Each row is a point on a tangle of strands that fork and nearly touch. The rows are in no order.
Two points are linked if the straight distance between their rows is under 56.2. Some points are linked to none.
q39: [  5  21  16  64  14  -3   2  -9 -41   7  35   3 -17 -11  35   2  54  17
   9  16  -4  17 -10   1]
q667: [-14 -21  16 -48   5  15  11  14  -2  25 -15  -9 -25  37  -7   0   0  -6
 -10 -11 -22 -20  34 -25]
q28: [ -2 -12 -11  11  -7  -3  36   8 -33  28 -10   9 -29  30   6  -8  47   6
  -8   0   2  13  28  -8]
q943: [  7  17 -10 -22 -38  -2 -14  -4  32 -46  17 -20   9 -34 -31 -22 -29   8
 -20  -4  64   5   3   3]
q447: [-10 -22 -16 -51  10  26   0  13  14  10 -20 -15   4   4  -1   4 -44 -14
   7   4 -37 -22  19  -6]
q445: [ 24  -7 -36  36   5  -7  16  12 -18  11  -4  11  16   4  18   6  -9 -24
   2   8 -17  10 -12  27]
q113: [ -9  19   4   1 -19   3  -7 -15   6 -34  21 -11   0 -25  -4 -18  34  26
  -2  -8  50   9  -2  -7]
q273: [ 11   3 -11 -17 -26   9   5   2  19 -22  -7  -6  16 -10  -8 -11 -12  16
 -11  -5  35   7  10  -2]
q204: [-20 -22 -17  10   8  -1   9  -8 -26  24 -24  34  -6  12  -8   6  25  -4
  10  -2  -6   7  -5   7]
q285: [-21  -9  -9 -17  -8  12   2  -6   2   1 -25  18   5   2 -20  -6  13  17
  11 -12  19   8   2   4]
q956: [ 25  18 -15  -4 -35 -13   2  -7  30 -51  17 -30  17 -34 -14 -16 -34   5
 -13   4  58   7  -5   7]
q3: [-11 -24  -4 -52   2  24   8  14   4  19 -22  -9  -9  22  -6   0 -19  -4
  -6  -2 -25 -17  31 -17]
q591: [ 24  23   1  32 -24  -7  18 -12 -12 -35  37 -35   6 -29  35 -10  12  30
  -9  10  27  19  -6   6]
q354: [ 21  17  12  10 -42  -4  20 -15  -7 -40  32 -42  -7 -32  19 -25  11  52
 -34  14  43  25  22 -26]
q870: [  2   9  -3  28  -8   4  13 -10 -16 -12  13   1  -2  -8  21  -6  42  20
   5  -1  17  15  -4   0]
q57: [ -5 -19  -3  13  23  -9  -8  10 -17  40 -12  24  -8  21   3  18  -4 -31
  -7   9 -41 -10  -7   1]
q333: [ 20   9  -8  -6   2 -11  -6   6  33 -16   3 -13  29  -7  -6   4 -42 -27
  15  -5  -1  -7 -15  16]
q69: [ -3   8  21  27  22 -14 -31  -4  13   1  -6  32  10  -8 -17  13   0 -17
  10   0  -6  -9 -36   4]
q504: [ 31  14  -3  21 -37  -3  24 -15 -12 -43  29 -39   4 -37  30 -17   6  44
 -20  18  39  24   9 -11]
q720: [ 17  10 -11  51   1   5  16 -14 -45 -22  40 -24  -1 -33  51 -10  41  29
  13  21   9  25  -3   9]
q362: [  8  35  21  44  12 -15 -27 -10   8 -27  30   4   7 -28   5   3  19  -1
   9   1  25  -1 -40   7]
q243: [ 16  -4  -9 -13 -14   7  10  15  11  -2  -4 -11  14  14  11   1 -18  -5
 -13  -2  -6  -3  13   1]
q856: [  3 -18   5  14  31  -9 -14  16 -16  45  -3  14 -17  22   9  22 -15 -40
 -10  20 -58 -20  -2  -7]
q537: [ 20  18  20  46  19 -19 -18   5  11  -1   9  17  10  -5   3  16  -5 -21
   4   5 -11  -3 -33   7]
q552: [ -7   7  16  -6 -14   2   7   2   3   0   0  -3  -8  19  -1  -6  28  17
 -14 -15  13   4  13 -11]
q247: [-31 -15  -8 -23   2  10  -8 -13  -2  10 -35  29   5   0 -30   2   3  14
  22 -12   8   8  -7  12]
q805: [  9  13  -6  57   7   3  18  -7 -50   2  34  -8 -15 -12  42  -6  54  21
  10  18  -1  23   0   6]
q236: [-37 -37 -10 -48  31  11  -7  -6 -15  36 -28  12 -13   6 -12  12 -30 -16
  13   5 -54 -22   9  -2]
q108: [  3   2  -9 -24  15  -2 -16   6  33  -7  -7  -9  24  -8 -11   8 -51 -30
  22  -2 -21 -15 -12  13]
q876: [ -3   3  23  11  10  -6  -3   7  -8  23   2  10 -13  30   7  13  19  -9
 -13  -4 -16  -6   0  -9]
q474: [-10 -14  -5   5  -7  -5  44   0 -30  20 -16   9 -43  27  -4 -19  59  17
   6  -2  12  14  34 -14]
q764: [ 30  32   7  47 -14 -20  14 -16  -9 -41  46 -41  11 -37  35  -4  -2  17
   1  12  24  17 -22  16]
q879: [-27 -19  18 -15  29  -7 -28  -4   1  25 -23  32   1   7 -23  17 -12 -16
   7   1 -35 -18 -16  -3]
q973: [-35 -30 -15 -13  13   2  -4 -14 -20  26 -38  39   1   5 -24   8   3   0
  19  -4 -13   6  -7  13]
q61: [-10  -8  17  11  25 -13 -26  -4   4  17 -15  33   6   4 -16  16  -6 -20
   6   2 -24 -10 -27   2]
q196: [-34 -33  -6 -50   9  12   2  -5 -10  28 -40  19  -9  17 -30   3 -10  10
  12  -7 -19  -4  20   2]
q620: [-23 -16 -11 -50   4  17 -16   0  14   6 -31   8  12  -3 -31   3 -36   9
  16  -7  -8  -4   6  13]
q433: [ 23   3 -23  56  11 -10   9   5 -19   6   3  17  12  -5  18   9   4 -21
   7   8 -13  12 -24  25]
q337: [ 18  13  19  -1 -44  -1  16  -9   3 -32  26 -35 -15 -17   4 -29  15  47
 -43   2  45  21  32 -35]
q765: [ 20   6  -2  56  19 -15  -8   1 -11   7   1  26  10  -5   7  14   1 -23
   8   9 -17   5 -31  15]
q886: [  7  31  33  53  14 -12 -23  -8  -3  -6  27  15  -5 -14  10   8  33   6
   2   6   6   2 -31  -4]
q421: [ 21   2  13 -22 -31   8  15  15  13  -5  11 -28  -6  20  11  -9  -9  17
 -39  -6   9   0  39 -24]
q111: [ -7  18  -4 -11 -27   1 -16  -8  21 -40  20 -12   7 -29 -19 -19   4  15
 -10  -9  58   5  -4   0]
q46: [-18   6   0   1  -4   6  -6 -12   5 -12  -6  14   5  -7 -10  -5  26  13
  11 -14  27   6 -12   3]
q920: [-18  -2 -11 -45   0  11 -24   2  26  -9 -20   3  21 -15 -38  -2 -43   3
  21  -8  12  -4  -5  21]
q118: [ 23  -6 -26  13   6  -4  10  19  -2  15  -1  -3  13  14  20   9 -25 -33
  -2   9 -31  -3  -1  16]
q548: [-18 -33  -2 -16  36  -2  -9   8 -23  48 -10  10 -25  17   5  22 -19 -40
  -4  17 -63 -30   6 -17]
q539: [  8 -10 -36   3 -20  17  19  -9  -5 -18 -21  15  19 -21   2  -9   7  22
  13   4  31  21   3   8]
q525: [ 27  16 -13  -9 -22 -15   3  -1  36 -40  15 -29  27 -22 -12  -7 -44 -12
   1  -3  38   1 -11  15]
q453: [ 17 -10 -39  19 -20  18  30 -11 -20 -20  -9   9  11 -25  19 -16  25  28
  10  14  32  26  10   4]
q963: [  7  -9 -11  34  15 -12   3  12 -29  36  -2  20 -10  22  12  15  12 -23
 -12  10 -28   2  -7   8]
q749: [ 21  22  24  15  -2  -9  -8  15  15   4  23 -17   4  20  20  12 -13 -12
 -15  -2 -16  -8  -4   1]
q769: [  7  23  32  66  19  -8 -12  -9 -24   5  26  18 -15  -7  18  10  46  10
   5  13  -6   9 -22  -4]
q173: [  2 -22 -25 -28  11  17   6  17   6  18 -16 -12   5   9  11   8 -40 -29
   4  11 -45 -19  13   0]
q231: [ -9 -13 -28  36   8   2  11 -13 -34  14 -12  34  -3  -4   7   1  40  -1
  15   4  -1  16 -15  11]
q871: [ -7  -9   8   5   5  -7  15   8 -25  33  -7  11 -23  37   4   7  30  -6
 -11  -3 -13  -1  13  -8]
q997: [ 34  12 -13  -1 -10 -17   7   3  34 -27  10 -25  32 -13  -2   1 -45 -23
   9  -3  15  -1 -10  19]
q760: [ 10  -5 -23 -11 -25  15  12  -5  12 -22 -20   7  19 -20 -10 -14 -11  26
   2   0  41  17   9   1]
q823: [-24 -24  -3 -31  23   4 -14   0  -3  25 -25  17   1   9 -12  12 -26 -18
  11   1 -40 -17  -1   4]
q687: [ 25  35  18  26  -8 -25  -9   0  21 -27  36 -24  13 -10  13   4 -16  -9
  -7  -2  17   2 -24  13]
q262: [ 13   6  -8  39   1  -9  18  12 -33  24  11   6  -9  17  26   5  26  -4
 -13   8 -14  12   0  10]
q902: [-24  -3  17 -42   1   8 -15   2  19   4 -11   1  -2  14 -27  -4  -1   6
  -4 -21   4 -12   8  -9]
q799: [ -9  -3 -17  27   4   6  10 -16 -27   1  -4  21  -8  -6  11  -5  51  12
  18   0  12  15  -8   0]
q373: [-32 -40 -10 -40  37   8  -4  -1 -24  43 -19   8 -25   6  -3  17 -28 -32
   8  16 -67 -31  10 -12]
q596: [ 18   2   2  -6 -19   4  15  16   4   4   8 -18   0  26  19   0  -4   3
 -25  -1  -4   0  21  -7]
q265: [-31 -12  -3 -51  34  12 -29  -7  18  11 -20   0   4 -18 -25  12 -56 -16
  29   5 -50 -25  -5   8]
q849: [ 22   8  14 -11 -39   1  16   3  13 -20  14 -29  -5   3   5 -18   3  33
 -41  -3  30  10  32 -26]
q673: [ -1   1   7 -25  18   2 -22  11  33  -1   2 -15  13   0  -5   9 -44 -31
  11  -1 -34 -25  -8  -1]
q100: [-13  -6  10   1  -9   1  31 -11 -13   1  -8   5 -36  15  -8 -24  64  30
  12 -13  24  13  30 -21]
q683: [ 26  32  21  16  -2 -20 -11   9  28 -16  31 -25  11   5  12   9 -24 -19
 -10  -4  -1  -5 -13   6]
q560: [  6   7  24  10  14  -7 -15  14   8  19   8   3  -4  25  10  17  -6 -22
 -12   1 -29 -16  -7  -7]
q625: [  9  13   4  34  -2  -3  10   0 -16   0  14   3  -2   6  24   4  27   7
  -5   0   2  12  -8   7]
q470: [ 11 -14 -25 -11   3   6   7  17   5  11 -13  -2  14  14   9   8 -29 -22
   0   5 -27  -7   5  10]
q56: [  5  -3 -10 -39 -22  16  -7   9  32 -18 -12  -9  18  -9 -23 -11 -35  11
 -10  -6  25  -1  18  -2]
q833: [ -6  26   8  27   6  -6 -25 -16  11 -30  20   8   9 -30  -4  -3  21  -1
  15  -5  37   1 -36   8]
q950: [-22 -14  16 -43  -6  10   7   3   7  12 -22   4 -17  25 -30 -11  13  14
  -4 -21  10  -5  27 -17]
q58: [-17  16   8  14   4   0 -23 -14   7 -16   4  17   7 -16 -10  -2  25   6
  14 -11  29   2 -29   5]
q461: [ -3  -1  14  -8 -18   5  27  -1  -5  -3  -3  -3 -23  15  -3 -18  44  30
  -9 -13  26  11  31 -21]
q945: [-16  10  23 -21  -4   2 -15   3  18  -3   2  -2  -4  14 -18  -7  12   6
 -13 -21  14  -9   3  -9]
q130: [-26 -25  15 -38   3   1  24   0 -13  25 -33  12 -37  38 -31 -12  24   9
   7 -17  -1  -4  35 -19]
q289: [ 28  35   9  36 -13 -25   3 -11  10 -43  40 -35  13 -32  19  -3 -11   3
  -2   2  33  10 -25  16]
q154: [ -7   4  -8 -48 -10  11 -22   9  38 -18  -6 -12  18 -13 -32  -7 -49  -3
   6  -8  15  -9   5  10]
q411: [-12  -4  19 -28  23   9 -21  11  21  15   0  -9  -5  13   2  12 -28 -26
  -2  -2 -42 -31   2 -15]
q715: [-30 -16  -4 -47  19  11 -22  -5  11  13 -26  10   7   0 -25   6 -36  -6
  18  -4 -29 -15  -1   8]
q16: [-19 -12  25 -34  19   7 -11  10   4  25  -7  -5 -18  30  -2  11  -6 -16
  -8  -7 -35 -27  11 -22]

A fork is a point with three links, a tip a point with one. Leave the first point through the second and follow the links. Name the first fork or tip that comes.
q453; q539 | q715
q16; q667 | q470
q100; q461 | q130
q625; q262 | q823

A fork is a point with three links. Follow the links from the first point to the second and name the forks in between, in order.
q673; q765 | q470
q596; q236 | q470, q823
q870; q765 | q823
q154; q3 | q715, q823, q470

Follow the links from the first point to the second, and from the first to the third. Name the last point that the two ways share.
q537; q16; q337 | q470
q236; q596; q411 | q470
q57; q265; q447 | q823
q920; q973; q243 | q823
